A landscape with many valleys, sampled at points; each row gives a point and its height.
A ball rolls from a point to whichever of its 2 nearest points has the largest drop for the distance, and stops where none of them is lower. Distance is the straight distance between rows; heights are no part of it.
<549> height 239: -14  15  -22  7  2  4  -15  12  -8  3  17  2  -13  -19  8  25  5  22  16  10  -18  1  17  -1
<406> height 568: 3  -6  -3  3  14  -32  6  13  -12  -3  0  16  -14  -6  7  5  -17  -10  4  16  -5  -21  1  -10
<9> height 283: -30  27  -13  10  6  7  -8  19  7  13  20  5  5  -30  -3  -4  -1  27  22  14  -15  8  9  -22
<120> height 189: -21  9  -16  -14  6  18  -6  16  -7  -9  -3  38  -7  8  16  -7  0  3  -6  12  11  10  -14  5
<560> height 166: 5  12  -26  12  -4  19  -19  -13  -4  6  11  13  -19  -20  -10  31  -12  1  19  4  -8  -12  7  -10
<393> height 318: -24  3  21  21  22  34  -2  33  -6  -17  3  4  -5  -13  6  29  6  -9  25  20  4  -20  -18  2
<357> height 319: -24  30  -19  22  -5  16  5  18  9  -7  8  17  9  -31  -8  -3  -10  15  17  -6  1  20  20  -10
<880> height 238: 27  -6  0  6  -1  -28  3  -13  9  -1  8  -9  12  -18  -20  -19  -18  10  19  10  -5  7  16  -3
<828> height 209: -25  -23  -9  -19  3  26  -13  -13  -7  8  -23  27  -22  -3  10  -15  15  -17  -15  -1  6  -4  -31  25
<568> height 204: 1  20  5  2  -7  -31  -25  4  -12  12  23  -25  29  23  7  -6  -8  22  -7  10  25  32  -4  -11
<890> height 547: 5  -12  9  7  5  1  -30  -2  -6  12  -16  10  5  9  -16  -6  -7  -5  -19  1  27  12  -6  7
<971> height 362: -35  -1  -11  11  20  24  -5  13  -11  9  13  16  -35  -26  36  33  18  -13  24  12  -15  -20  -19  3
<921> height 64: 0  34  8  15  -1  9  -9  27  -10  -25  10  21  3  -11  -36  -5  -32  3  20  23  20  -11  -4  -31
<441> height 589: 19  0  -14  4  -12  17  -12  -22  3  4  -10  -7  4  -5  -30  0  -16  -3  -5  3  -9  -5  2  -6
<78> height 270: 13  17  -6  -10  -15  25  28  -22  13  -12  -4  -2  5  18  -1  2  1  -14  -4  -19  -2  -6  15  -4
<395> height 174: 3  2  -4  -12  -3  34  24  -29  11  -16  -11  17  2  -5  -17  -13  3  -13  12  -13  0  -6  11  16
<798> height 360: -5  -25  -27  -44  -6  -1  -2  -7  -3  1  -30  -1  4  19  14  17  15  19  -43  -2  -15  9  -8  -5
<765> height 265: 41  -29  -5  -1  -6  -45  -12  -23  2  7  14  -14  10  -1  -9  -25  -15  6  17  -9  14  11  19  6
<724> height 61: -7  -23  7  -4  6  30  15  -16  6  -2  -13  3  -3  -19  -7  -2  17  -16  13  -9  -13  -8  10  25
<854> height 567: 35  -20  2  -4  -7  -35  -17  -16  3  -2  5  -13  8  24  -34  -16  -39  -18  -15  4  38  -5  -7  -3
<742> height 149: -26  22  -4  2  -7  -17  -14  12  -2  21  7  -8  24  7  15  -17  5  23  -12  5  8  39  -7  -21
<167> height 273: -4  0  14  -36  2  1  15  8  -9  -21  -16  10  -6  39  23  -9  14  -7  -32  -3  11  5  -22  15
<425> height 171: -4  10  -22  -14  -22  -22  -14  -4  -7  25  -10  -30  18  16  2  11  7  20  -26  -2  -20  19  -6  -26
<853> height 686: 13  16  -5  20  -19  -12  -4  -16  7  20  -1  -36  16  -3  -12  3  -5  -4  0  -26  -11  0  12  -26
<396> height 576: 30  -13  -1  0  -8  -5  -17  -16  1  -12  2  -8  9  4  -42  0  -37  3  -8  13  19  -8  5  -4
<782> height 346: -30  -9  3  17  7  19  15  -1  19  11  -6  8  -8  -39  11  -22  29  -6  2  -38  -2  15  4  20
<793> height 323: -8  -12  -7  -14  10  -8  0  -20  -1  10  -9  -18  -9  -26  -10  -15  26  11  10  16  -47  -4  -18  6
<661> height 328: 29  -26  3  -1  -22  -26  14  -19  3  -4  12  -18  -1  17  8  -11  -6  -6  6  -42  16  2  25  17
<767> height 250: 18  6  -7  -10  -12  -10  -2  -6  -6  -3  17  -15  30  12  -11  -4  -20  24  -13  13  15  29  11  -12
<810> height 429: -4  3  -18  -9  3  2  34  -11  5  -1  -3  -3  -8  -9  6  15  14  -5  8  -10  -46  -10  12  -5
<864> height 359: -5  19  26  26  23  28  -1  23  3  -13  17  17  -5  -2  21  14  8  -7  18  5  11  -18  0  5
<947> height 97: -32  9  -16  -7  -5  34  4  31  -10  -13  1  31  2  8  -3  21  -10  12  -9  22  9  9  -3  -12
<339> height 206: 14  7  4  0  10  -6  -7  14  -14  -16  36  19  -5  1  10  6  -8  16  23  30  11  7  10  5
<350> height 213: -3  41  3  -7  -3  18  7  -1  13  -14  24  -2  6  1  -12  -19  6  21  29  21  -1  11  4  -8
<711> height 558: 20  -25  12  2  11  -29  -32  -3  -4  8  -10  -7  8  29  -15  -5  -21  -6  -26  5  31  4  -18  10
<967> height 396: -18  37  19  23  7  15  21  41  0  -17  20  16  5  -3  17  13  -5  3  25  7  17  0  15  -7
<392> height 291: 0  -11  -1  -25  5  -11  -1  -12  -1  8  -11  -35  2  -6  -5  5  21  20  -13  18  -43  2  -8  -4
<804> height 51: 19  0  -10  4  7  18  -25  -13  -15  1  20  12  -26  8  4  31  -3  -5  9  9  6  -8  0  12
<50> height 655: -15  4  6  7  -3  4  -11  -8  6  30  -1  -12  -26  -13  29  -3  30  -9  -6  -37  -12  -2  -13  11
<141> height 535: 10  2  -3  -12  -12  -4  18  5  -8  -29  -9  7  -1  17  -18  16  -28  -3  -11  20  2  -11  0  -14
<899> height 152: 26  -12  3  -11  7  -9  -22  -11  -10  8  14  1  -28  16  22  16  21  -1  0  -1  -3  -4  -5  25
<118> height 90: -21  15  -12  -6  -16  -26  -22  -6  4  37  -2  -29  18  1  14  -25  13  15  -21  -13  -2  27  -4  -23
<824> height 173: -9  -6  32  16  17  5  0  32  1  -20  -3  13  21  -8  -22  -18  -18  4  0  31  14  -4  1  3
<1029> height 322: -17  -16  1  -49  -2  -4  7  2  -6  -2  -31  9  -4  21  29  1  22  0  -52  -5  -10  -2  -23  3
<417> height 353: -12  5  12  -1  6  10  2  -8  10  9  -3  -26  -15  -21  0  -23  39  -5  4  1  -29  -5  -15  10
<785> height 248: 13  -4  42  13  2  -23  3  15  3  0  3  -33  32  18  0  -3  -1  3  -12  -2  19  12  6  -1
<646> height 260: 7  5  -9  -19  -13  -1  -19  4  -10  -9  14  -12  32  8  -30  3  -16  46  -9  36  4  36  1  -10
<772> height 630: -2  24  -3  -18  -5  7  -33  -15  1  19  -6  -5  -17  32  7  -8  11  -7  -15  -6  4  -3  -31  2
<878> height 462: 1  -23  10  13  18  -20  18  -3  3  1  -2  5  -4  -22  9  -15  8  -11  30  -16  -4  -14  10  17
<942> height 191: -7  -2  -12  -13  -10  26  -14  22  -10  -18  -13  25  11  8  -32  13  -29  22  -16  36  11  12  -6  -13
<390> height 604: 5  23  7  -4  -7  31  -14  -12  -1  1  -9  -9  2  23  -29  4  3  -4  -10  19  -3  -9  -7  -3
<1008> height 536: 11  -19  -1  22  -1  7  -30  -4  3  16  -2  16  -4  -13  -12  -6  -9  -6  2  -18  23  3  10  8
<238> height 178: -19  -4  -7  3  6  32  16  0  4  -10  -15  2  3  -18  -17  13  3  -2  0  11  -20  0  5  -2
<527> height 255: -30  3  6  11  11  33  5  23  2  -5  -11  2  1  -9  -13  29  2  -2  12  27  -21  -14  -10  -18
<713> height 392: -32  -11  0  -6  26  7  4  6  -12  13  2  4  -36  -34  36  15  33  -23  11  -1  -15  -23  -33  15
<924> height 492: 8  18  -8  33  -12  -8  -4  1  -2  7  3  10  5  -1  14  18  -14  -5  -4  -36  17  12  23  -10
<912> height 363: -33  26  -34  14  5  44  12  -3  10  -2  0  16  0  -45  -14  -2  -5  -1  20  -4  -12  -1  9  -12
<370> height 292: 26  -31  14  -4  -3  -38  7  -22  6  5  5  -27  10  18  4  -29  0  2  -5  -16  20  15  9  7
<940> height 203: 31  -10  8  -6  6  -37  -3  -3  -12  4  19  -3  -14  14  31  11  4  3  4  4  7  9  7  20
<905> height 439: -8  -40  12  4  5  -10  23  -8  -3  8  -7  -13  -14  -31  15  -16  31  -9  17  -29  -25  -9  0  28
<677> height 264: -33  -23  -10  -22  -6  20  9  -10  -1  15  -24  12  -20  -19  19  -23  32  -19  -28  -26  -5  0  -16  15
<140> height 504: 7  7  -21  -1  -14  -3  29  2  -3  -16  -8  6  -1  14  6  40  -20  -9  -11  -9  -3  -3  18  -15
<698> height 132: -1  7  23  5  7  9  -3  6  8  -12  -16  20  20  3  -35  -28  -17  -2  -3  25  6  -10  -14  -11
<835> height 469: 6  -3  -32  -21  -4  -12  24  -6  -6  -8  -6  -3  -11  8  11  32  -3  0  -7  11  -28  -15  6  -10
<134> height 237: 24  -16  3  1  13  -39  3  3  -8  -9  22  11  -2  1  17  -9  -14  9  9  18  18  14  12  12
<871> height 417: -8  -35  9  -4  20  -14  5  0  -9  7  -13  -4  -30  -25  28  -6  34  -22  15  -16  -24  -23  -19  21
<248> height 512: 19  -37  -1  19  4  -13  6  10  -2  -1  -6  1  -7  5  4  28  -19  -18  1  -31  8  -15  16  10
<33> height 643: -11  14  -18  -10  -10  4  -20  -11  0  26  -1  -2  -22  9  19  4  21  -5  -11  -13  -19  -1  -13  1
<312> height 483: 13  -33  9  6  6  -33  34  7  -2  -7  2  2  -7  -1  17  11  -1  -14  17  -15  -8  -15  21  9
<747> height 266: -8  24  6  -7  3  16  29  6  8  -22  5  10  8  -8  -4  -19  6  3  30  20  -19  -7  5  -4
<1038> height 246: 2  -8  -1  -8  -5  -6  4  -2  1  2  -10  -32  18  10  -12  15  4  14  -18  7  -19  2  4  -13
<196> height 202: 24  6  0  18  -3  -25  9  -7  2  -14  -4  -3  5  -25  -31  -17  -37  -9  23  6  -1  -19  13  -24
<44> height 143: -13  -33  -1  -22  6  -8  -8  -5  -2  2  -24  27  -4  18  12  -22  12  -13  -27  -14  16  6  -17  25
<232> height 617: 8  31  -2  -19  5  11  -24  -13  1  -1  -6  -10  -9  46  -15  -1  7  1  -10  22  -1  -9  -32  -1
<514> height 388: -1  19  -4  -4  -6  3  19  -6  12  3  -3  -21  1  -7  13  -5  28  2  4  -14  -33  1  2  2
<17> height 147: 5  22  -2  28  1  -5  13  11  -4  -15  3  8  11  -21  -28  0  -35  -6  18  14  7  -25  4  -33
<84> height 461: 16  23  7  26  -15  -1  14  6  1  -5  2  -5  24  8  -4  8  -17  0  -1  -17  18  6  19  -23
<218> height 666: 6  -3  12  21  8  -15  -15  -3  5  27  7  -22  -9  -16  17  8  18  -2  8  -21  -12  -4  7  0
<344> height 553: 23  -13  5  0  5  -26  15  14  -4  -14  10  -10  3  11  -3  25  -27  -2  -7  13  1  -8  7  0
<227> height 344: 17  -7  -4  -13  -27  1  15  -32  14  -1  -16  -12  6  27  -16  -4  -1  -11  -13  -24  -2  -11  2  -6
<1005> height 373: 16  -37  3  -5  -27  -13  -2  -32  12  12  -14  -13  -2  15  -8  -17  5  -18  2  -45  6  -8  10  13
<670> height 214: 8  -15  -2  -35  -11  6  -8  -11  -5  4  -13  1  -14  36  24  -9  15  -2  -32  -14  20  12  -22  21
<1045> height 381: -29  13  -15  22  10  40  21  0  25  2  10  13  -4  -46  9  -12  22  -7  21  -22  -14  1  10  10
<817> height 518: 3  -10  -5  31  -1  3  -17  13  1  14  -1  18  -13  -10  9  24  -14  -16  5  -25  16  -11  13  -1
<863> height 675: 6  -6  11  20  -4  -34  -9  2  8  32  -7  -31  5  5  6  6  2  -8  -8  -24  -1  1  4  -12
<184> height 230: 1  -8  -11  -25  0  1  -20  9  4  -13  -2  7  17  9  -24  -7  -24  26  -19  41  5  14  -4  -7
<12> height 427: -3  28  18  13  -2  -4  24  22  8  -16  7  8  10  11  14  4  0  -1  8  -7  6  -1  13  -8
<503> height 211: -10  -16  41  17  15  -16  9  31  -1  -10  -9  -8  25  4  -8  -6  0  7  -18  14  7  8  2  2
<98> height 317: 30  9  33  4  -2  -8  -13  -9  7  -3  10  -3  6  37  -3  -20  -10  -10  2  0  33  -7  -10  15
<13> height 63: 3  16  0  5  -3  23  -18  3  -4  -12  2  25  3  -7  -35  -12  -24  4  19  30  11  -6  -12  -6
<152> height 157: 9  32  6  9  -8  8  -9  13  -2  -16  34  9  8  1  -8  -3  -11  28  17  20  18  9  5  -9
<18> height 311: -37  -7  -8  -7  -1  19  19  1  12  15  -16  0  6  -25  18  -22  30  4  -20  -28  -13  19  -3  11
<88> height 251: -13  9  0  -21  9  7  9  -5  -11  -5  8  17  -19  12  22  -10  24  -8  4  5  -2  5  -7  12
<284> height 313: -25  7  -14  -3  12  22  12  -3  -8  10  8  19  -25  -14  34  17  18  -7  12  -5  -11  -4  4  18
<81> height 284: 37  -1  33  12  -2  -20  3  2  0  -10  10  -24  21  28  -10  1  -21  -12  -5  -2  29  -8  10  1

For each start below, name the point where the ball stops.
<853> => <724>
<141> => <118>
<924> => <724>
<1005> => <13>
<98> => <13>
<878> => <947>

Call two points neighbours if one is among the 2 nearest of the other. Go from one point of each pair to the other, from neighbour to neighbour, staying as low as possible. Name the highest point that can't be avoided.
<44> / <152> => <1045>
<804> / <152> => <134>
<118> / <947> => <646>
<13> / <724> => <1005>
